Points, in no order, along strands that fork and pass close to each other.
In the rows, 128 means zero.
Points whose rows are less than 140 apart are linked; no others are. Some points are linked to none.
k859: [107 183 109 145 103 143 112 184 152 180  86 119 142 122 163 126 150 126
 121 162 126  80  59 129  92 132 138 102 155  80  99 154 127 162  94 180
 117  87 190 147 106 135 232 124 131 110 107  89 124 120 166 139 173 104]
k352: [ 97 121 183 140 156 150 170 119  99 156 161 124  97 156 119 112 127 129
 158 113 138 127 125 116 116 134 120 107  46 159 138 152 116 169 131 144
 145 124 137 119 126 195 138 136 176 125 149 121 111 129 139 111 155 117]
k171: [ 94 124 190  97 157 192 139  46  87 135 154  93 107 166 140  80 109 153
 142 114 167 150 171 113 121 115 120 176  80 158 142 142 116 114 115 131
 149 178 174 117 154 160 112 168 133 120 154 129 142 210 108  99 108 138]
k689: [121 110 123 137 104 150 148 116 193  64 166 131 134 130 154 164 116 141
 157 106 128 115 171 142 117 114  64 118 171 151 109 131 134 149 132 164
 106 134 103 165  83 162 111 156 135 113 102 122 132 155 128  51 130 181]
k222: [145 100 112 119 102 118 113 171 118 120 130  73 130 145  98 155 175 129
 125 129 139  83 123 139 107 144 161 179  92 130 145 150 137 114 143 196
 142 118 120 168 153 119 122 109 130 130 186  78 118  70 174 188 133 139]
k658: [138  98 175 102 163 120 106  94  31 170 149 112 101 174 100  94 122 133
 119 122 156 175 129 126 149 153 137 144  69 172 148 109 142 125 159 104
 172 161 118 101 164 122 101 123 148 133 147 169 114 142  93 178  97  93]
k995: [ 98 130 154 106 159 182 132  56 101 135 150 122 122 148 168  80  97 136
 140 130 153 149 157 116 119 124 126 158 106 135 151 129 105 100 108 109
 127 155 163 103 141 132 112 157 118 144 135 119 153 202  86  99 109 130]
k300: [ 94 141 105  97 153 171 154  68 142 117 134 149 143 105 188  82  69 128
 128 122 128 158 148 112 127 100 133 116 159  92 147 112  86  84  98 100
 135 127 160  98 120 125 108 162  73 180 125 105 167 193  91  84  99 149]
k286: [117 148  96 132  99  97 145 146 173  95 138 158 160  86 160 162 118 131
 151  78 121 119 142 130 132  91 110  99 183 141 151 104 129 117 126  92
 127 107  92 135 108 123 111 109 123 136 117 139 129 110 135  83 120 153]
k602: [144  87  94 122  97  92 127 145 154 101 137 167 168  90 117 166 108 134
 150 100 129 114 134 112 123 114 128 131 137 114 177  85 107 132 161 139
 123 117 115 157 113 127  72 114 128 150 162  95  99  74 183 122 118 187]
k153: [198 131 111 138 113  83  79 168  77 151 103  95 107 171  91 120 187 123
  70 173 130 133 118 147 121 136 166 164 126 145  98 123 179 131 145 125
 113 130  99 127 168  80 143  99 121 115 131 149 118  96 120 210 120  98]
k884: [146 147  94 103 145 108 101 133 109 158 113 157 121 116 137  96 131 110
 102 142 122 171  80 123 143 126 159 120 170 110 146 115 119  99 117  69
 108 129 143  87 160  66 138 121  76 182 130 111 138 133 132 184 100  90]
k367: [140 166 145 148 140 110  98 111 120 160  87 133 118 152 137 102 147 130
  85 182 107 172 106 143 146 121 131 104 180 103  64 119 161 158 104  82
 133 140 126  79 137  82 179 139 107  80  54 201 122 180  69 144 156  74]
k587: [115 100 112 110 155  70 150 123 107 113 144 189 148  44 118 169 109 121
 133  80 120 150 139 104 157 108 144 100 109 143 193  76  88 122 155  72
 127 120 108 116 124 103  72  82 146 137 157 137 130  59 151 125 109 152]
k511: [129 170 187 185 155 171 132  56 139 132 101 100 132 151 133 107 129 149
 134 153 123 125 154 129 145 108 106 134  98 124  74 153 143 153 105  97
 110 136 149  81 115 131 146 154 139  59  83 183 132 195  69  49 188 120]
k751: [100 176 105 118 126 155 122 133 170 145 101 159 135 107 177  97 112 117
 125 126 124 144  91 120 122 112 125 111 189  88 127 139 104  96  75 102
 113 107 168 112 121 124 174 144  77 175 102  92 149 161 127 137 133  98]
k342: [105 101 156  80 187 135 108 115  89 210 137 126 145 101 101 118 126 144
 119 144 141 130  41 107 140 170 164 140  66  81 184 133  81 112 142 148
 197 129 184 136 155 112 172 122 131 138 180  91 134 117 192 187 103  96]
k159: [130 197 128 161  92 134  95 154 155 141  66 113 119 137 127 119 168 121
  99 165 103 122 129 145 129 126 109 122 186 108  50 147 156 127  86 125
  90 123 142 132 120 113 186 131 101  79  61 151 133 142  94 154 166  99]
k208: [145 164 123 210  82 128 154 163 199  91 110 108 144 124 120 152 160 128
 149 140  82  74 167 159 147 128  91 103 172 128  47 162 178 136 122 148
  97  84  87 158  85 162 172 133 127  81  71 153 140 103 120  74 168 111]
k538: [ 93 125 146  90 151 208 165  35 143 108 168 126 118 137 174 101  81 135
 150 126 149 132 149 108 103  99 113 126 119 127 137 144 104 128 107 147
 114 139 171 117 105 161 105 190 121 151 136  70 162 218 126  39 125 171]
k680: [111 154 102 114  94 127 139 130 195  81 117 139 153  82 176 146 107 131
 139  77 126 128 158 151 123  80  94 111 209 125 119 106 128 109 100  83
 131 129  92 137 101 112 123 135  98 117  96 149 160 158 110  76 125 174]
k365: [ 93  80 142 124 123 128 180 120 103  94 177 146 106 139 123 128  98 132
 160  98 155 151 179 130 116 117 107 122  79 167 163 116 108 159 143 151
 124 160 119 131 124 175  51 120 155 142 159 110 107 126 137  96 113 168]
k976: [ 94  77 174  81 192 125 130 107  61 176 168 122 105 118  81 115 110 125
 145 105 146 162 108 118 141 164 148 144  28 127 180 130  84 114 144 130
 190 144 142 126 159 139 100 120 146 147 190  96 120 107 165 186 101 123]
k532: [162 107 119 127 117 105 133 187 134 129 120  86 141 135  94 170 193 122
 129 143 117  69 106 132 109 157 182 172  80 121 134 163 131 128 147 196
 126  95 100 166 138 115 143 100 151 104 169  89 133  38 160 191 177 130]
k270: [156 139 100 135 152  93 132 160 153 155 115 150 140  92 120 161 156  99
 131 138 101 110  52 103 121 148 170 136 123 102 143 148  98 104 127 108
 102  89 125 128 137  70 164  99 130 141 136  81 128  64 163 168 164 110]
k774: [102 148 161 146 150 180 160  71 160  95 148 110 124 141 159 134 122 138
 156 129 134 126 164 124 124  97  96 130 121 155 107 147 111 133 111 112
  94 141 134 110 105 156 119 165 139 115 104 117 152 194  96  32 152 154]
k872: [117  99 155  87 180 121 104 126  84 212 115 107 155 122 103 127 137 152
  97 158 148 123  46 111 138 174 165 132  86  96 157 135 101 124 149 158
 203 139 187 132 157 106 181 116 138 120 176 120 116 117 176 202 107  88]
k479: [141 142 102 141  77 142 102 173 158 114 110  94 117 144 141 143 152 117
 141 138 131  82 119 142  92 136 126 153 152 118 107 155 142 123 113 183
 104 101 138 166 116 142 165 135 123 135 125  78 127 103 156 136 132 138]
k238: [141 113 103 145 104 111 132 182 170 102 137 129 136 122 118 192 161 121
 162 128 113  71  99 135 110 150 137 117 115 135 128 162 136 157 147 177
 106  81 105 169 104 157 136 123 148 132 147  73 122  62 179 111 169 141]
k525: [137 187 105 160  96 121 119 197 159 169  78 113 137 125 145 131 166 115
 118 160 113  87  61 128  99 132 139 103 164  88  95 153 130 143 100 151
  98  82 163 132 113 110 207 118 128 106  98 106 113  99 144 160 183  98]
k11: [125  90 172  93 165 120  90 120  47 185 127  75 133 170  92 108 147 162
  85 144 156 159 107 127 159 164 140 159  86 136 133 120 139 113 164 157
 200 162 177 130 182 124 143 132 133 133 164 153  94 135 146 215  85  90]
k353: [127 127 152 136 138 137 101  91  81 128 138 108 103 175 127 100 141 129
 110 139 139 154 176 138 145 140 119 169 107 173 112 124 153 114 135 112
 127 165 113 114 154 126 117 125 126 105 113 163 136 171  62 141 114 114]
k258: [110 172 103 155 115  94 162 155 175 113 135 150 149  89 150 159 136 119
 152  81 102 112 116 139 147 101 116  76 168 153 138 127 136 113 119  68
 122  90  74 122 109 122 143 104 131 125 103 152 140 108 123  74 149 116]
k801: [146 111 157 121 159  93 113 126  81 199 112 132 126 119  98 150 134 142
 100 156 130 120  49 120 122 180 171  99  89 103 128 140 137 161 151 140
 195 124 153 114 138 110 172 115 171  74 137 166  95 110 122 181 138  71]
k599: [ 84 115 125  82 124 172 138 105 133 153 177 115 110 137 150 114 111 130
 139 116 131 107 101 125 105 131 114 129 104 107 145 147 132 133 130 221
 164 103 181 165 124 185 148 164 126 173 168  45 139 151 193 108 113 140]
k431: [102 109 106 104 101 159 120 110 134 124 155 109 109 144 145 115 107 130
 139 119 137 111 142 132 103 134 115 155 128 115 135 141 136 116 123 196
 146 123 157 174 125 163 134 156 110 158 157  60 137 145 160 122  95 149]
k275: [133  58 153 154 143  74 187 178 129  88 151 176 117  90  77 154 142 118
 145 108  85 115 150 124 154 158 138  91  43 123 118 156 112 161 150 101
 108 140  63 118 110 189 115  85 195 115 143 146 132  44 149 115 157 120]
k805: [112 138 133 161 134 118 123 143 115 166 135 128 129 138 122 137 150 133
 132 136 115  93  96 125 123 157 139 105  79 128 123 150 139 152 136 148
 138  99 140 143 126 156 174 128 160 106 130 111 110  98 128 139 165  99]
k143: [ 98 127 191 120 151 169 147  81  81 145 154  87 107 178 123  93 126 147
 138 111 158 146 167 118 125 128 111 169  71 171 135 144 130 129 128 149
 158 162 161 129 155 171 123 148 150 111 146 143 118 173 115 126 116 124]
k988: [135  98 107 103  79 119 140 113 193  93 146 167 168  90 158 133  80 137
 146 103 132 114 140 126 120 104  95 104 188 110 166  82 123 142 150 149
 126 109 116 168  86 153 106 162 115 159 123 118 111 123 176  82 101 229]
k719: [125 116 121 141 117 120 106 122  91 103 144 120 109 165 114 124 141 131
 119 130 140 139 187 144 144 145 118 162 106 179 122 117 161 112 139 127
 118 164 101 135 158 131  94 105 132 115 132 149 126 134  83 146 103 122]
k851: [151 131 134 145 132  96 106 140  95 180 114 124 128 130 100 136 161 134
 100 156 126 106  74 121 127 170 162 113  89 114 123 144 149 142 142 132
 146 111 135 127 142 108 175 113 152  92 133 133 102  88 122 185 153  92]
k708: [188 120  73 116  86 112  86 189 124 109  94 111 124 144 116 124 140  95
  91 143 135 136 141 138  99 120 143 188 172 113 124 107 141  91 125 148
  98 140 106 138 146  73  76  93  95 156 151 126 124 106 150 195 103 139]
k245: [136 139  79 117 128 112 117 144 140 140 114 150 135 101 141 121 116 106
 124 119 117 135  93 110 129 123 152 124 168 102 154 123 109  87 118  91
 111 111 140 111 139  84 121 108  86 183 144  88 129 111 151 156 110 119]
k220: [125 109 138 169 147  80 182 175 147 104 147 169 136  76  97 163 136 123
 140  98  86 110 139 117 160 126 128  66  87 141 132 145 121 144 148  75
 106 113  65 119  99 176 117  91 182 119 131 162 140  60 136  84 158 104]
k123: [158 132  85 114 156 103 127 155 149 156 114 150 138  80 127 148 140  90
 128 127  98 130  52  99 121 138 171 144 143  89 160 131  85  87 130 102
 103 102 128 118 144  54 141  99 105 164 150  81 135  76 174 175 149 112]
k929: [138 138 150 129 160 128  96  86  85 133 129 123 115 168 141  99 139 127
 106 155 133 175 153 135 155 131 131 147 133 161 103 106 150 121 133  70
 125 159 107  82 151  96 126 130 122 123  84 184 142 176  55 133 115 105]
k251: [138 165 198 162 158 165 110  36 107 139  88  97 125 157 127 103 113 162
 125 158 138 138 126 123 137 123 121 135  98 116  78 144 145 164 105  97
 134 155 172  57 119 108 143 149 140  47  89 212 128 219  68  59 176 108]
k167: [ 88 115 189 123 176 144 162 124  94 187 151 127 110 137 115 123 132 134
 149 113 140 121  91 110 113 145 132  98  36 136 138 149 103 179 138 160
 176 112 157 125 127 190 161 136 187 115 156 120 110 122 164 131 160 111]
k503: [136 120  88  98  96 187  82 122 179  85  95 112 110 113 129 109  86 120
 119 119 141 116 164 134  88 114  93 145 193  92  97 155 132 120  89 186
 115 145 149 185  87 149 142 192  84 137 116  85 158 172 126 112 112 180]
k276: [ 80 188 121 150 132 156 121 146 150 181  90 147 140 127 183 110 130 128
 122 155 126 104  66 125 110 131 127  92 165  85 104 142 116 153  82 148
 128 109 187 130 109 134 233 130 121 112  84 115 130 168 133 117 167  92]
k149: [118 122 146 162 122 129 171 122 143  62 154 128 134 134 123 141 127 148
 146 119 128 134 204 133 151 105  85 124 113 174 124 121 136 136 133 108
  98 149  82 118 121 165  82 110 157 101 116 177 135 136  83  62 132 132]
k257: [163 167  97 130  70 153  76 179 175  91  72  98 115 135 115 143 151 107
 112 139 128 115 164 147  98 122 103 169 206 123  71 147 147 101  92 144
  75 141 126 166 118 115 136 136  99 114  95 130 146 129 115 157 127 138]
k203: [112  99 116 102 149 118 116  91  54 122 164 145 126 139 132  98  90 117
 122 127 145 172 179 122 155 129 144 138 105 155 173  82 124 102 148  98
 135 169 125  98 161 101  45 110 110 156 150 144 129 151  94 147  65 138]
k553: [152 119  73 100  75 160 101 139 169  92  96 119 123 120 128 111  86 115
 128 138 138 114 148 136  81 123 119 157 190  82 122 136 125 105 100 175
 111 124 142 169 107 141 124 155  82 160 140  89 134 134 159 138  92 177]
k901: [ 86  79 148 100 156 123 140 125  76 141 173 117 104 132  85 124 115 127
 144  97 147 146 144 129 130 148 138 144  43 146 170 135 111 126 143 152
 176 147 130 148 159 161  79 119 145 148 194  84 112 101 161 161 109 143]
k60: [153 171 110 157  79 146  91 176 201  74  71  96 123 121 110 159 160 116
 128 127 117 102 175 158 121 109  83 142 213 135  47 147 152 113  97 130
  84 134 101 164 102 121 145 139 100  90  77 145 151 132 103 119 146 143]
k856: [ 95  83 123 105 114 130 162  91 100 107 169 151 129 130 133 103  64 137
 146 112 154 149 186 119 127 113 122 131 102 140 179  77 102 126 154 143
 132 167 138 138 129 149  36 138 122 153 157 112 120 142 123 111  80 187]
k483: [167 175 112 170 101  97 117 187 137 162  85 115 129 128 117 133 175 114
  92 172  98 100  77 134 119 136 151 100 156  97  84 153 161 145 122 128
  99  93 131 114 126  89 189 109 126  83  94 146  97  87 121 182 176  88]
k704: [130 113 156  96 152 123  73 118  56 195 101  86 131 164 121  87 143 160
  65 164 159 160 103 134 137 155 141 155 129 121 122 118 144 120 140 151
 188 164 178 125 165 106 177 124 106 127 150 163 119 164 142 205  76  79]
k425: [138 135 139 181 146  88 181 161 152 131 139 164 145  75  95 154 133 114
 126 105  67 102 119 124 172 125 139  53 104 130 121 158 143 136 145  51
 115 102  62 109 101 153 138  97 174 107 105 184 135  59 124  95 169  82]
k750: [152 161 163 142 161 109 128  87 112 166 107 139 124 152 146 106 125 134
 106 167 113 181  85 131 157 112 147  94 163 116  93 106 148 157 128  51
 153 134 116  48 140  75 158 143 130 106  56 214 116 176  53 118 149  68]
k371: [ 94 133 165 117 147 192 167  52 149 103 166 122 116 147 168 124 107 135
 160 126 144 127 150 114 108 101 101 125 113 155 126 153 109 145 108 135
  99 145 151 114 102 169 110 177 141 132 122  94 151 203 121  31 140 164]
k196: [115 149 117 159  99 146 124 147 168 118 130 117 121 144 151 148 147 125
 153 132 117  92 129 139 111 139 102 123 153 134  95 151 143 137 115 165
 107  98 130 159 100 160 173 143 131 125  99  86 133 127 133  98 143 131]
k902: [155 120 105 154  97  99  95 152  97  94 127 115 114 165  91 140 162 129
 106 139 134 120 171 149 143 152 127 162 112 174 112 123 178 119 149 131
 110 148  93 139 154 123 105  90 130 111 138 149 117 105 104 167 112 120]
k985: [171 100  98 160  77  88 114 186 113  65 131 130 133 154  77 169 166 142
 115 123 128 103 174 147 148 148 127 156 103 161 125 119 169 134 156 143
  99 143  84 146 151 132  83  74 150 107 157 149 109  71 121 155 129 126]
k515: [ 68 109 159  83 151 164 150 128 126 173 182 105 118 133 130 134 139 134
 134 115 135 109  87 124 121 140 121 127  71 122 141 153 121 154 143 224
 181 103 188 159 140 196 151 155 154 163 172  52 127 132 212 128 132 136]
k306: [102 129 193 141 148 158 168 101  86 136 153 106  94 173 113 100 126 136
 157 114 148 135 156 119 123 132 116 131  56 171 136 151 128 157 125 136
 141 145 131 110 137 190 121 137 169 113 141 146 110 146 113 107 138 121]
k867: [146 113  82 106  78 120 131 140 196 100 115 159 164  91 147 130  82 122
 144 112 131 109 129 126 101 101 113 116 204  93 157  98 113 122 131 142
 125 104 118 157  97 137 118 150 100 165 133 112 110 116 189 104  98 208]
k82: [129 103 148 112 166 114 111  99  46 135 157 137 110 152 115 107 111 113
 127 128 150 178 152 125 156 141 141 134  85 178 160  97 131 120 150  82
 136 164 104  86 162 107  70 112 143 150 142 161 125 139  79 154  84 108]
k322: [108 149 137 178 115 139 151 147 144 141 145 120 120 151 136 142 153 132
 149 139 106  86 126 138 128 144 114  98  98 136 100 155 152 166 133 179
 117  89 133 154 104 191 175 138 158 100 109 108 119 113 129  91 171 110]
k383: [131  96 143 155  83 144 171 140 159  52 164 114  90 168  97 151 148 148
 152 106 122 108 206 167 136 139  72 144 105 169  98 153 164 181 138 205
 105 158 101 190 113 191 102 139 158  90 121 140 129 122 118  67 137 154]
k90: [168 106 100 163  74  88 123 187 147  51 135 142 148 131  97 177 156 150
 131 108 129 101 175 143 145 128 101 138 137 151 126 114 159 136 151 139
  98 125  84 153 130 146  87  84 151 107 143 149 105  74 128 123 129 140]
k144: [108 144 125 101 182 111 142  89  87 126 153 157 135 104 167 112 106 104
 121 110 127 182 128 115 174  97 161  95 142 158 172  83 103 105 132  34
 142 136 113  60 156  68  78 127 117 170 118 182 148 145  85 117  76 118]
k374: [170 137  87 148  72 129 102 211 168  97  95  92 129 138 128 157 158 102
 137 139 126  82 123 149  85 129 130 165 171 117 109 145 136 117 118 176
  92  98 113 162 119 115 141 117 124 134 131 103 114  83 157 150 140 147]
k337: [107  98  93  96 124 124 128  87  77 127 150 151 132 125 129  84  68 132
 125 126 135 152 170 118 145 131 144 135 116 115 181  72 109  89 150 120
 142 159 144 118 148 120  49 119  86 165 165 111 130 146 112 138  58 163]
k721: [115 155 148 181 136 140 161 110 157  99 135 114 137 140 133 131 137 136
 140 136 106 122 177 134 155 116 100 119 127 157  96 138 145 121 124  95
 102 125  92 111 116 148 129 124 143  98  85 175 142 146  74  66 156 114]
k312: [172 127  61 108  99 136 123 190 186 126  83 131 143 102 135 129 102  84
 134 127 109 116  93 123  85 103 142 149 195  64 157 125  92  98 110 154
 115  95 126 141 114 101 113 126  76 182 155  98 116  96 185 150 128 158]
k785: [156 188 111 135  84 135  91 175 157 127  68 106 118 146 126 127 165 108
 100 158 117 129 128 142 113 123 118 149 197 122  69 142 150 107  87 118
  76 127 132 141 129 102 156 124  99 116  81 137 140 126 115 180 146 107]
k2: [115 100 125 112 100 139 158 106 196  77 170 154 152 107 169 154  94 135
 152 100 132 118 150 133 113 103  69  94 186 140 142 110 130 153 141 159
 114 116 110 163  72 164 102 162 136 136 107 127 120 147 153  48 121 208]
k45: [148 155 201 139 160 148 124  37  82 135 107 112 125 169 127  97 115 153
 127 165 141 171 121 119 149 128 134 128 100 142 102 118 140 152 122  56
 133 152 139  41 130 103 119 147 148  95  76 220 130 193  52  88 148  98]
k204: [126 177 111 176 133  87 168 163 177 138 129 154 149  86 122 160 143 115
 140  99  80  99  85 126 155 118 134  59 147 137 123 153 141 122 131  63
 120  76  81 119 107 134 169 107 139 115  97 147 133  80 128  92 176  91]
k281: [ 93 154  98 103 143 151 137  99 150 131 123 157 139  99 180  87  93 120
 126 118 124 159 119 117 134 108 137 108 178  92 148 119  97  80  91  86
 130 117 158  95 126 112 133 143  68 187 116 103 154 169 106 119 103 118]
k637: [146 149 179 126 172 143 120  57  93 127 124 111 126 163 147 101 128 136
 116 158 136 185 142 130 161 116 137 137 116 160 101 110 134 129 129  42
 125 155 117  50 148  91 113 144 131 119  77 207 150 192  43 101 130 109]
k514: [143  82  95 118  90 114 116 155 119  98 141 111 134 135  93 157 134 129
 140 118 143  97 136 136 108 142 148 173 100 126 163 125 135 121 148 188
 142 138 115 170 142 122  76 109 122 137 194  78 106  77 176 165 117 167]
k882: [ 66 108 181  86 192 151 155 119 116 203 172 139 122 111 128 133 128 129
 151 119 139 120  59 109 115 147 136 105  39 117 150 149  87 169 140 186
 187 102 184 139 127 186 166 142 173 144 172  75 130 129 213 131 151 121]
k812: [ 91 137 124 108 152 108 163  96  97 111 152 167 150  82 171 123  95 124
 128  89 129 158 159 109 158  83 143  96 137 153 188  64  94 111 134  61
 138 136 114  89 136  93  52 113 126 155 130 177 140 129 101  96  79 153]
k364: [100 111 122 116 162  90 158 116  97 111 154 176 143  66 137 150 101 121
 132  81 129 156 153 106 158  92 139  88 112 156 192  72  89 125 150  70
 129 131 109 101 126 108  58  94 145 148 148 157 129  94 122 113  97 148]
k268: [131 178 139 157 120 124  93 130 132 155  78 121 113 144 132 106 160 128
  86 177 104 146 124 143 137 126 117 115 176 104  55 132 162 142  93 110
 112 139 133 106 130  97 187 129 103  73  57 178 124 165  78 149 161  86]
k699: [147  89 187  95 179  94 124 104  55 210 114 134 114 128  82 146 121 150
 103 143 145 155  52 110 130 182 166 108  71 113 131 121 120 152 161 129
 219 143 148 109 138 110 142 117 179  92 148 172 106 116 124 192 119  64]
k406: [139 147 135 110 127 127  70 131  77 187  88 113 114 153 134  83 152 136
  67 166 147 154  96 137 119 142 142 148 150 113 118 128 148 125 114 126
 141 148 161 125 160  93 179 124 102 128 126 144 133 156 128 200 100  83]
k373: [129  84 199  88 181 117 119 107  40 196 130  98 115 159  81 113 122 154
 106 119 160 173  92 113 149 170 143 131  58 145 138 115 120 134 166 132
 213 159 155 111 159 128 125 128 165 124 161 168  99 129 126 200 104  83]
k874: [192 152 105 169 106  83 106 176 113 148  99 115 118 150  94 130 184 117
  79 176 100 117 104 141 132 138 159 121 139 126  80 139 183 143 142 113
 100 108 100 109 144  85 159 104 126  94 100 161 104  85 111 189 152  90]
k803: [167 125 111 147 135  90 132 170 140 136 117 133 142 110  99 172 174 112
 130 150 105  87  80 113 119 164 176 142  90 118 133 158 117 124 141 139
 107  87 102 144 131 103 154  93 151 114 140  96 125  41 152 175 177 114]
k34: [117 112  83 104  98 154 111 109 130 120 128 122 118 131 139  96  86 131
 133 131 138 119 140 128  98 132 128 148 148  88 148 127 126  96 114 171
 142 125 157 158 124 148 119 145  85 169 160  68 137 145 148 133  82 153]
k970: [118 132 100  95  99 148 136 110 202  80 112 138 155  78 175 129  81 134
 130  88 134 126 165 139 113  81  88 105 216 104 119 105 119 120 108 114
 131 133 109 152  82 132 124 176  91 135  97 134 153 173 125  71 119 204]
k651: [166 121  82 150  73 108 110 189 172  70 114 128 150 123 122 167 141 127
 141 115 131  98 150 141 110 116 111 150 176 134 124 118 141 119 132 142
 103 113  98 150 120 116 112 101 127 127 135 130 100  89 151 129 119 161]
k619: [164 122  67 112  89 123 127 170 201 111  96 146 159  91 145 135  94 103
 143 113 118 109 105 124  93  95 132 132 206  80 157 114 101 109 124 141
 120  96 122 145 104 117 118 135  88 171 147 107 106  99 199 122 115 184]
k934: [115 154 173 178 150 166 157  77 148 105 129 105 123 153 133 125 133 144
 150 143 121 123 176 130 142 110  99 133 100 158  94 151 133 137 114 105
  96 139 121 104 113 156 126 149 145  88  96 156 146 175  78  45 165 133]
k375: [ 96  96 157  93 188 128 119 105  89 192 159 144 122 103 104 122 115 122
 147 122 137 141  70 111 130 166 154 131  45 105 184 132  82 117 138 131
 174 122 157 137 147 130 139 125 145 143 176  79 137 105 172 168 117 107]
k329: [ 95 132 132 100 161 191 142  48 119 121 147 130 128 128 179  76  79 138
 135 127 145 153 161 110 113 106 129 144 122 110 147 126  94  97 103 114
 127 143 170 101 126 135 105 175  95 159 138  98 163 213  88  75 107 148]
k430: [151 146 158 119 181 104 126  95  90 181 121 165 121 134 143 111 122 128
 121 147 121 186  63 116 166 125 164  86 149 134 133  92 121 146 148  37
 157 134 119  55 148  66 145 145 141 149  83 181 123 150  66 138 123  62]
k639: [120 107  97 103 116 175 121  96 185  77 120 129 130 105 160 114  70 131
 127 108 137 123 174 126 107 102  90 122 191 101 107 126 117 122 111 154
 124 149 134 158  80 142 120 190  91 147 107  97 154 193 116  72 116 198]
k211: [138 102 146 173  99 137 165 131 147  45 150 118 110 155  96 141 142 155
 144 114 127 119 231 155 151 122  71 153 106 171  94 135 155 153 137 155
  95 172  90 157 124 173  83 123 152  80 117 173 133 139  80  69 138 142]
k259: [192 127  87 127 112  93  81 182  99 128 104 104 111 160 105 126 172 107
  81 159 133 139 127 139 119 128 160 176 146 137 112 115 157 107 136 126
  96 138  95 128 163  64 110  87 107 144 142 127 130 101 140 207 112 113]
k915: [ 90 183 116 138 129 154 125 147 171 167 102 160 141 114 184 110 125 123
 134 135 119 121  62 115 119 119 125  93 178  85 117 143 101 125  80 115
 117  97 176 122 113 126 210 140 103 156  89  87 138 161 142 124 155  91]
k318: [145 169 112 185  79 129 128 174 206  76  98 106 137 118 122 160 158 126
 148 126 104  86 165 159 131 120  83 121 197 137  53 152 160 124 111 137
  95 100  88 161  94 145 168 129 116  90  78 148 144 116 119  89 153 131]
k868: [ 93  74 137 114 127 116 156 139  89 107 172 127 104 139  89 136 114 130
 146  92 151 142 170 142 124 141 121 139  63 158 167 126 121 146 145 166
 155 156 115 158 145 167  60 113 148 141 185  92 106 101 153 137 112 160]
k913: [152 157 107 109 119 125  85 145 106 163  95 136 114 138 132  84 144 117
  86 157 135 164  94 132 120 131 145 143 167 108 125 123 137 104  98  99
 104 135 147 115 159  79 149 122  81 163 123 117 140 144 130 199 106  89]
k615: [130 102 118 147  84 141 132 137 170  56 156 119 112 151 128 162 135 139
 157 110 130 101 182 154 114 135  75 142 149 154 104 143 157 156 135 196
 106 144 109 185  97 167 117 149 139 102 112 117 124 132 126  81 122 171]
k99: [138 108  94 114 130  72 142 139 141 109 134 180 165  54 116 180 116 122
 139  87 119 132 122 102 140 113 147 125 133 123 188  86  97 116 156  92
 121 107 108 135 122  96  77  85 132 139 158 115 121  56 178 128 127 159]
k324: [139 144 148 109 193 103 127  95  84 161 138 159 122 121 142 117 122 110
 124 126 123 188  88 114 180 117 164  88 138 159 152  94 116 128 148  28
 145 134 109  55 154  70 121 137 137 165  96 177 138 136  71 135 102  82]
k718: [150  70  99 112 102  99 124 147 130 100 140 154 152 106  93 168 118 126
 149 115 135 103 133 121 115 133 151 163 105 109 180 101 104 130 158 170
 130 130 108 166 129 116  60 103 124 142 188  79 104  64 189 152 129 181]

Follow the links from the first point to the second, and from the first to the third. Name the last point that the two ways share.
k270 / k856 / k851 | k373
k406 / k196 / k856 | k373
k353 / k143 / k149 | k934
k300 / k929 / k689 | k934
k511 / k483 / k352 | k329

A fork is a point with three links. Follow the links from the first point to the second and name the forks in between, in order.
k774 / k171 | k329
k699 / k976 | k373
k149 / k329 | k934
k902 / k995 | k934, k329
k352 / k721 | k329, k934
